Each row is a point on a landscape with many valleys, with its height.
From any point a ball rolls to the lowest of the 4 points nearest to it. It stops when none of these is lower. Distance is the straight distance between rows; heights are no part of it.
Z_850: [156 112 152 156 183 148 152 105]  height 355
Z_912: [195  51 152 109  89 131  90 119]  height 560
Z_153: [107 156  91 134  96 112 107 165]  height 388
Z_331: [ 50 168 149  92 116 110 122 113]  height 437
Z_810: [ 95 158 143 107 138 119 156 104]  height 549
Z_825: [129 113 154  80 129 112 136  91]  height 291
Z_251: [122 135 112 110 102 110 126 125]  height 357
Z_606: [ 51 170 118 133 128 122 104 156]  height 247
Z_59: [160 106 122 112 111 116 128 124]  height 107
Z_821: [173  88 141 128 125 134 125 118]  height 402
Z_645: [ 74 154 135  93 115 118 121 121]  height 383
Z_364: [176 115 128 165 165 152 142 129]  height 111
Z_213: [166  71 195 159 171 188 126  93]  height 215
Z_713: [134 113 174 102 155 128 151  75]  height 236
Z_973: [145 137 114 146 135 129 144 129]  height 595
Z_936: [130 131 161 129 179 135 165  77]  height 84
Z_3: [184  84 139 140 131 137 124 128]  height 498
Z_226: [ 96 186  96 165 162 136 139 153]  height 152
Z_135: [116 139 108 120 118 119 131 136]  height 274
Z_419: [144 137  80 139  95 122 112 164]  height 403
Z_829: [168  99 158 149 169 151 146 113]  height 364
Z_89: [122 162  73 155 121 129 123 172]  height 228
Z_963: [166  63 177 156 142 170 116 104]  height 144
Z_575: [151 101 175 145 186 160 155  85]  height 409
Z_676: [146  92 188 114 157 145 146  74]  height 344
Z_664: [179  89 146 163 162 159 135 124]  height 293
Z_490: [ 97 146 148  79 134 112 149  82]  height 596
Z_178: [171  68 164 103 107 126 106 104]  height 552
Z_311: [136 114 106  97  73  97 110 151]  height 488
Z_103: [ 71 184 111 149 143 134 136 151]  height 476
Z_786: [194  81 120 157 130 145 119 145]  height 450
Z_708: [144 128 106 137 116 120 135 138]  height 420
Z_625: [135 151 138 162 190 143 175 105]  height 251
Z_605: [157  69 153  77  88 110 108 107]  height 720
Z_904: [157  78 170 100 128 127 127  92]  height 325
Z_468: [147 104 129  77  80 101 105 118]  height 538
Z_285: [137 156  72 163 123 137 123 180]  height 226
Z_20: [122 101 177  64 131 111 135  61]  height 394
Z_286: [ 80 183 127 145 158 135 163 117]  height 303
Z_216: [ 52 161 104 131 113 124  96 168]  height 288
Z_734: [150 100 153 112 143 125 138  99]  height 406
Z_88: [ 90 162 115 129 133 116 144 126]  height 313
Z_846: [111 169 129 152 175 139 170 116]  height 363
Z_245: [187  81 141 126 113 129 116 128]  height 481
Z_892: [191  63 142 157 127 158 100 138]  height 371
Z_192: [191  66 154 179 146 177 117 135]  height 270
Z_395: [153  96 158  89 112 121 128  84]  height 68
Z_969: [ 24 175 137 118 130 125  97 147]  height 91
Z_928: [ 93 153 107 122  88 112 110 156]  height 375
Z_509: [137 152  61 161 106 128 125 180]  height 121
Z_617: [153 115 137 133 146 126 140 116]  height 463
Z_809: [154 148  81 165 126 133 128 177]  height 254
Z_525: [148 122 150 140 168 138 162 106]  height 265
Z_184: [142 122  98 126  94 110 119 148]  height 446
Z_588: [ 22 176 143 121 153 122  97 149]  height 217
Z_703: [ 84 157 104 124 108 120 119 141]  height 424
Z_423: [185  71 134  99  87 111 113 128]  height 652
Z_560: [131 112 137  69 101 105 121 102]  height 399
Z_65: [ 70 190 112 161 172 141 142 151]  height 469
Z_562: [114 143 128 106 131 115 143 105]  height 477
Z_597: [172  58 145  89  80 123  96 114]  height 679
Z_434: [ 80 143  93 127  62 106  66 197]  height 486
Z_26: [146 109 152  88 116 109 127  97]  height 253
Z_116: [110 170 118 148 155 132 157 127]  height 521
Z_629: [ 56 162 121 107 102 105  99 139]  height 300
Z_480: [127 129 107 105  89 108 116 132]  height 410
Z_869: [116 140 128 103 108 109 128 110]  height 411
Z_42: [ 80 142 117  90  94 105 109 130]  height 370
Z_211: [ 96 141  85 121  76 107  86 172]  height 430
Z_315: [131 126 132 104 116 113 143 108]  height 445
Z_515: [152 124 130 160 175 148 161 127]  height 335
Z_737: [105 159  97 144 124 118 137 148]  height 382
Z_672: [ 39 193 136 140 150 132 128 139]  height 304
Z_10: [187  46 166 171 125 181  98 125]  height 272
Z_427: [183 134  94 165 133 139 138 167]  height 444
Z_623: [130 149 114 141 155 135 157 126]  height 461
Z_842: [145 120 160 116 148 131 153  83]  height 256
Z_7: [ 99 158 139 112 162 123 157 106]  height 598
Z_865: [ 87 179  92 150 119 125 120 174]  height 408
Z_438: [ 44 172 124 121 118 111  98 157]  height 219
Z_161: [159  97 178 135 164 150 146  87]  height 415
Z_777: [142 135 158 141 182 138 169  92]  height 161
Z_323: [103 185 100 169 166 152 158 145]  height 456
Z_774: [158  90 120  81  72 106 108 126]  height 505
Z_108: [161 137 102 166 152 151 149 156]  height 66
Z_343: [ 72 172  99 145 126 124 114 159]  height 342
Z_147: [165  74 191 113 150 150 128  85]  height 341
Z_975: [152 123  87 148 110 125 118 170]  height 362
Z_502: [ 67 180 133 119 149 119 137 122]  height 57
Z_366: [115 175  81 175 148 142 137 168]  height 494
Z_567: [122 129 147  91 109 112 128  95]  height 365
Z_906: [188  46 164 144 108 149  93 132]  height 407
Z_929: [167 107 116 112  92 104 120 133]  height 301
Z_28: [ 69 156 103 136  97 117  98 170]  height 327
Z_453: [151 127  92 134 109 121 125 149]  height 416
Z_803: [116 146  89 144  91 116 101 177]  height 421
Z_98: [182 104 112 137 107 121 123 143]  height 320
Z_111: [156 139  89 154 123 138 144 151]  height 429
Z_863: [ 92 151 146  95 145 115 155  85]  height 586
Z_682: [113 146 116 132 139 124 136 129]  height 67

Where does a ball stop that starts at each point below?
Z_786 => Z_59
Z_892 => Z_963
Z_912 => Z_963
Z_480 => Z_682
Z_315 => Z_682
Z_975 => Z_509
Z_708 => Z_682
Z_865 => Z_509
Z_850 => Z_936
Z_846 => Z_936
Z_311 => Z_59
Z_869 => Z_682
Z_245 => Z_59

Call two points neighbours if one is among the 4 nearest of the other. Go from one point of each pair to the other, from neighbour to neighbour, staying as low as possible. Name the highest point that can't be avoided.
Z_963 and Z_969 => Z_846
Z_395 and Z_364 => Z_147
Z_395 and Z_226 => Z_65
Z_963 and Z_364 => Z_664
Z_969 and Z_682 => Z_88
Z_108 and Z_936 => Z_515
Z_969 and Z_502 => Z_672
